A landscape with many valleys, sampled at points; each row gives a point and its height.
A ball rolls from a point to the lowest of its 5 nearest points, and stops where none of them is lower. Distance is the straight distance between rows; heights are no part of it.
j_104: [ -3 -16 -19  14  13 -62  29  41  15  17  -2  17  -1  26 -49   5  30  45
  21  22]  h=18.1
j_861: [  4 -14  10 -31  13  40  22 -58   0 -29  14  14 -13  -6  44 -10 -15  -5
   1   4]  h=46.2
j_134: [-20 -14 -15 -34 -14  40  14 -53   1 -26  28 -21 -19 -14  41 -31 -25  -1
  21  -5]  h=63.4
j_970: [  2  18   1  39   5   2 -15  34  21  48 -31  53  18  23   3   5  -8   3
 -24  -1]  h=18.3
j_157: [ 44  12  27  15   3 -12 -51  -5 -22  -7  -7 -15  18 -29   1  29   1 -35
 -20 -30]  h=18.9
j_158: [-33   8 -46 -22 -20  32  24 -19  -2   0  46  -8 -20  13  40 -36 -33 -45
  26   4]  h=40.4
j_466: [-11 -10   2 -50  -1  25  12 -31  -8 -54   9 -24  -7  -6  33   2 -15  19
  26   9]  h=60.3
j_478: [ 32  -6   3   1  19 -38 -15  37 -25 -34 -24 -24  10   5 -39  26  22  44
  -7   4]  h=19.5
j_93: [-20  -9 -29   3  -1 -57  49  41  22  49  19  32  -6   8 -28 -24  39  28
  45  14]  h=22.8
j_229: [-26  -5 -35 -30 -32   1  57  15   7 -20  54  -9 -17   9 -25 -35  -6  -1
  38   5]  h=26.2
j_811: [ 37  29  31  19 -11  -7 -44 -41   4   2 -44 -18  -8 -51   3  24   4 -17
 -37 -24]  h=18.6
j_44: [ -6   6  18 -17 -27  19 -24 -53   3 -34  -5 -35 -22 -48  25  -4 -12 -51
  -2 -20]  h=44.8
j_105: [ 12 -13  47 -18  29  63   5 -52  -3  13 -22  48 -12  -7  28   2  -5  -3
 -17 -27]  h=28.4
j_949: [-12  -9 -14  -5   3 -38  13  41 -32 -48  13 -53 -16  -7 -33   1  22  12
  25  49]  h=18.7
j_507: [  3   1  31   9  12  58  -4 -20  12  29 -54  58  13  11  23  17   9  -8
  -8 -14]  h=23.6
j_610: [ -2   4 -15  -4 -40  -9  20  16 -10 -20  34 -39 -10  -6  -1 -25 -17 -37
  11   0]  h=25.2
j_394: [ 22  11   5  19  28 -24 -29  25  13  24  12  13  24  21   4  13  -5  -5
  -3  -8]  h=15.9
j_956: [  8  19  -6  12   9 -30 -17  26  23  58   3  15  22  33   5  -3  -8 -21
 -12  -6]  h=17.1
j_717: [-22 -18 -31 -59 -11  14  51 -37  14 -46  35  -1 -25  -6 -11 -33 -11  20
  33  -4]  h=40.3
j_387: [ -2 -11  19 -12   2  29   3 -36 -14 -30  -3   3  10 -19   1  11 -15 -11
  10  -1]  h=47.0
j_803: [ -4  -1   7 -12 -20   1  -7 -10  -5 -31  17 -29 -18 -25  17  -1 -13 -25
   5   9]  h=37.3
j_471: [-18  12 -29   6 -13  -3  37  16  22  35  40   5   1  24  32  -4 -21 -31
  15  11]  h=2.3
j_152: [ 23 -11   2  20  17 -26 -64  20  -8   9 -16 -11  37   7 -14  14  17   8
 -27  -5]  h=14.2
j_761: [ -4 -15   2 -32  12  69  21 -51   0  23  -1  24 -24   8  56  -1 -12  -3
 -23  -5]  h=38.8
j_212: [ -1   0 -14   1 -11 -15   1   0  -2   7  19 -17   1  18   3 -12 -13 -36
  -7  -4]  h=15.2
j_184: [  4   5  20  29  26   2 -30  22   6   4 -33  40  29  19  -7  31  13   4
 -18   5]  h=19.3
j_668: [ 25   0  27  44  29 -12 -67  17 -10 -13 -38  12  17   5 -30  34   9  43
 -37  -8]  h=16.2
j_805: [ -2  15   3 -12 -15  25 -20 -42  -6  44   1 -27   4 -41  16  14  -5 -56
 -32 -25]  h=30.5
j_743: [-16  -8 -15 -40 -43  16  37  -9  -5 -75  38 -49 -10 -22 -14 -42 -15  12
  30   8]  h=49.5
j_415: [-18  -7 -21 -32 -16  21  25 -10   3 -13  32  -4  -2  10   9 -24 -27  -8
  29  12]  h=28.3
j_728: [-25   5 -20  -4  -7  42  32 -19  10  28  46  12  -1  19  42  -2 -32 -30
   6   9]  h=24.7
j_538: [-12 -20 -30  -2  12 -25  48  23 -27 -36  11 -14 -38  25 -43  38  42  47
  48  45]  h=19.7
j_973: [ 17   6   7  10  26 -13 -17  25 -16  -5 -14  16  16  18 -27  14  -1  33
  -2  25]  h=19.6
j_645: [ -4   1  42  22  19  19 -21 -15 -16 -16 -57  30  19  14  -5  29   6   9
  -6   4]  h=25.4
j_360: [  0  -5 -49  14  13 -48  -3  78 -32   5  32 -36 -10  -3 -53  -9  27  58
 -34 -11]  h=26.1
j_117: [  4   1  39  24   4  34 -18  -7   3  14 -55  55  15  22  -1  33  -5   8
 -20   4]  h=23.0
j_582: [ 10  -5   8 -11 -14  -9 -24 -22 -20   1  -5 -26   2 -18  27  10  -1 -29
 -22  -5]  h=25.3
j_22: [ 31 -27  51 -40  24  58 -18 -78 -21 -40 -28  -1 -32 -58  20   1 -10  -9
 -13 -27]  h=5.3
j_661: [ -3 -22  -1 -44 -11  35  20 -42   2 -54  29   1 -21 -11   8  -8 -18   9
   9  13]  h=53.6
j_548: [-26  10 -29 -20 -29   0  31  -1   2  -6  39  -3   7  -1  -5 -25 -16 -27
  11  -2]  h=8.7
j_637: [-22 -14 -26 -15 -22 -27  52  12  -2 -29  10  10 -17  -3 -32   3  21   9
  41  29]  h=20.1
j_393: [ -2 -12  -2 -13   3   3   8 -16   2 -32  14 -26   9 -10   1  -5  10  -9
  15  10]  h=34.6
j_858: [ -6   7  17   7  13  -3  11   9 -13   0   1   8  14   1   8   1  -3  17
  15  28]  h=24.8
j_532: [-15  -7  14  -8   7 -24  31  31  31  24  -5  24   9  26   2  -7   6  26
  25  18]  h=18.2
j_248: [ -7  -6 -16  17  -1 -40  26  44  28  19 -20  36 -11  25 -31   1  59  68
  13  39]  h=17.3
j_713: [ -2   0  -2 -10   0  -3  -9 -20   2  19  22 -25  -4 -18  18 -21  -9 -54
   2  -1]  h=21.2
j_687: [ -7 -16 -22  -6   5 -35  40  40  13  11  15  23  -4  37 -13 -23   8   1
   9   5]  h=21.5
j_520: [ 45   8  33  35  16 -14 -61  -3 -15 -21 -32  -4  18 -28 -25  25  13  11
 -16 -14]  h=22.2
j_249: [ 11   0  11  -1  -5 -27 -14  26  -8 -18 -10 -12   8  -2   0  14 -11   0
 -10  22]  h=23.5
j_786: [-15 -16 -50  17 -20 -36  25  53  11   2  47 -37 -24  12 -36 -31  -9  -8
  10   6]  h=12.3
j_704: [  7  12  22 -16 -23  37 -13 -53   3  16   3 -15 -19 -61  10   1   8 -44
 -27 -44]  h=33.9
j_908: [ -7 -12 -24  15  13 -46  17  50  -1  11  10  -3  -3  23 -51  -3  13  15
   8  24]  h=19.0
j_924: [ 31  -8  -4  21  23 -31 -60  45 -25  18 -22  -1  34  15 -21  20   5  46
 -38 -12]  h=12.4
j_146: [-21   0  18 -36   0  35  30 -22  18   6  18  34   2  19  29 -11 -20 -10
  21   5]  h=38.9
j_258: [  3   6  -5 -19 -27 -13   6   1  -4 -59   9 -39  -6  -5   8 -14 -16   0
   8   3]  h=34.7
j_948: [ 17  -1  35 -16 -19  30 -29 -51 -16  -3 -14 -16 -19 -54  18   7 -10 -26
  -2 -30]  h=42.4
j_919: [-24  15 -38 -19 -44   9  20 -10   0 -28  26 -45 -15   0  13 -41 -31 -50
   8 -18]  h=36.6
j_349: [ 20   0  40  15  33   1 -37  -7  -4  -4 -53  16  11  -5  -9  37  -4   4
 -23  -1]  h=23.9
j_191: [ -7  -5 -33  16  10 -47  18  57  10  49  27  21   0  41 -24 -18  18  16
   3   6]  h=23.7
j_725: [  6  11  40 -11  16  41  -5 -34   7  19 -15  34 -12  -8  29   7  -7 -30
  -5  -2]  h=29.2
j_9: [ 32  11  -1  40  -1 -46 -62   4 -15  29 -15 -25  18  -8   8  11   0   0
 -42 -37]  h=16.0
j_762: [-12  -9  12 -36   5  14  30 -33  -4 -21  30   0   4 -13  18 -17 -16 -14
  26   8]  h=44.6
j_659: [  9   6 -26   7  18 -52 -22  55 -24  15  10 -34   9 -12 -35   1  18  47
 -21  -8]  h=10.5
j_626: [ 16  -3  40  44  32  23 -43  -3  -3 -35 -73  36   8  -1 -15  47  10  14
 -11  -2]  h=31.6
j_960: [-30 -12  -3   3   3  -9  41  -9  19   4  32  29 -11  27 -14 -22   2  24
  37  23]  h=21.3
j_462: [ 17 -30  25 -34  13  51  -4 -69  -8 -10  -2  -1  -6 -34  25  -8 -17 -35
 -13  -9]  h=33.3
j_675: [ -5   7  -3  24   1   1 -32  -2  -6  68 -32  12  18  11   0  15  -8 -22
 -33 -17]  h=18.0
j_85: [ 16  -6 -23  -6 -20 -43 -15  42 -26 -23  16 -59  19 -14  -3 -27 -24  -6
 -19 -10]  h=24.2
j_295: [-21  11 -33  -2 -46  -8  20  15  -9 -41  14 -48  -9  -5 -22 -23   4 -23
   3   0]  h=33.8
j_941: [  2   7  20 -14   1   1  32   4 -16 -55   8 -36  -6 -25  -8   9  -2  30
  29  33]  h=21.4
j_718: [ -4   9  40  40   6  14 -13  32  43   8 -79  77  22  20   2  25   5  37
 -31  10]  h=23.1
j_131: [ 26  25  47   7  18  29 -35 -40  -7 -23 -37  16  -4 -33   1  32  -7 -30
 -21  -6]  h=25.1
j_831: [ 19  -5 -21   8   9 -47 -39  31 -33 -12   4 -47  25 -11  -8  -1   7  21
 -34 -14]  h=17.9
j_670: [ -2   5  33  -7   2  43 -20 -65 -15   6 -10   2 -20 -23  34   8  -6 -26
  -8 -20]  h=38.5
j_746: [ 25  -1   0  32  25 -16 -36  36 -13 -36 -39  -1  29  13 -48  51  27  74
 -14   9]  h=23.2
j_250: [ 22   3  18  -9   3 -18  -8   2 -14 -26 -35 -27  10  -7  -9  15   2   6
   3   7]  h=31.2
j_103: [  3  -2  22  -9  18  59  28 -30  23   9  -8  35  -5   6  52 -11 -18  30
  15  13]  h=44.0
j_296: [-16   0   2  19  -2  32 -18 -32   9  84  21  -2 -13   3  52   9 -12 -61
 -11 -16]  h=36.0
j_126: [  7 -14 -20  14  21 -34   2  62 -17 -24   6 -38  -3   1 -48  15  18  60
  20  20]  h=17.0
j_159: [ 10   1 -31  10  33 -42   7  65 -18  19  26 -14  11  19 -48 -10  22  41
 -11   5]  h=19.4
j_283: [ 48  11  22  24  -3 -18 -56 -25   6  34 -23 -24   5 -59   2  33  30 -21
 -38 -29]  h=17.7
j_885: [  6   8  18  23   1 -10  -4  35  27  34 -22  39  25  26  -5  -1  12  15
  -1  -1]  h=16.7
j_64: [ -6  23   7   6  11 -21  44  25  19  10 -27  48  16  33 -27   0  23  47
  28  26]  h=16.1
j_648: [-26 -16 -20 -25   6  35  40 -30  23  -1  29  16 -14   7  35 -16 -28  -1
  19   8]  h=44.3
j_740: [  7  13  26  31  23  29  -9 -15   9  32 -42  46  18  16  11  16  21  -5
 -28  -2]  h=20.5
j_68: [-27   3 -12 -23 -31  30  -3 -47 -11   5  35 -30 -14 -11  29 -23 -24 -52
   0  -6]  h=35.2
j_769: [ 15   6  13  34  17  -7 -59   0  21  36 -36   1  12   0  -8  33  17  -2
 -53 -33]  h=17.4
j_933: [ -2  13  19  11  -5   9 -18 -34 -10  40  12   6  12   2  20  12  -9 -43
 -10 -13]  h=27.7
j_732: [ 12   6  35 -26  -7  30  -6 -62 -24 -56 -17 -16   0 -44  28  -3   4   2
   8 -19]  h=39.7
j_135: [ -8 -13 -37  11  21 -60  35  85  23  38 -13  30 -24  26 -51 -12  47  49
  13  18]  h=25.8
j_605: [ -7   2 -25  14 -12 -19  24  18   9  40  35  -8  -7  23   8 -19  -5 -40
  19  -4]  h=11.3
j_376: [-36   1 -51 -22 -46  29  34  -3   8   1  49  -9 -22  30  17 -41 -20 -24
  34  -2]  h=50.4
j_868: [ -4   2  33  27   7  -2  -6  27  43  20 -52  59  18  25  -4  11  41  61
  13  19]  h=12.6
j_631: [  8   5  15  21   8 -22   1  30  -1 -12 -30  30  20  32 -29  25  27  58
   3  20]  h=16.6
j_931: [-35   8 -53  -3 -40   1  46  23  10   8  51 -23 -24   8  -6 -41 -17 -57
  36  -3]  h=38.6
j_814: [-46  -3 -61 -28 -28  29  62 -14  22  -3  52   7 -46  29   3 -55 -22 -18
  52  -9]  h=4.7
j_247: [ -5  44  -9  -1 -38  -7  -8 -33  -1 -11  12 -50 -14 -64  36 -24 -20 -42
 -15 -34]  h=54.3
j_968: [ -6   2 -15  50  19 -10 -48  37  27  80 -14  39  41  38  16  17  -1  13
 -39 -24]  h=19.2

Call two points neighbours if one is among the 5 nearest of the other. Go from one point of each pair to the other, from neighbour to neighbour, staying as low as possible. Name the highest point that can't be avoided.
j_548 and j_22 -> j_105
j_659 and j_814 -> j_229
j_868 and j_659 -> j_885

Where does a ball stop that starts at each point below?
j_44 -> j_548
j_725 -> j_659
j_105 -> j_659
j_131 -> j_659
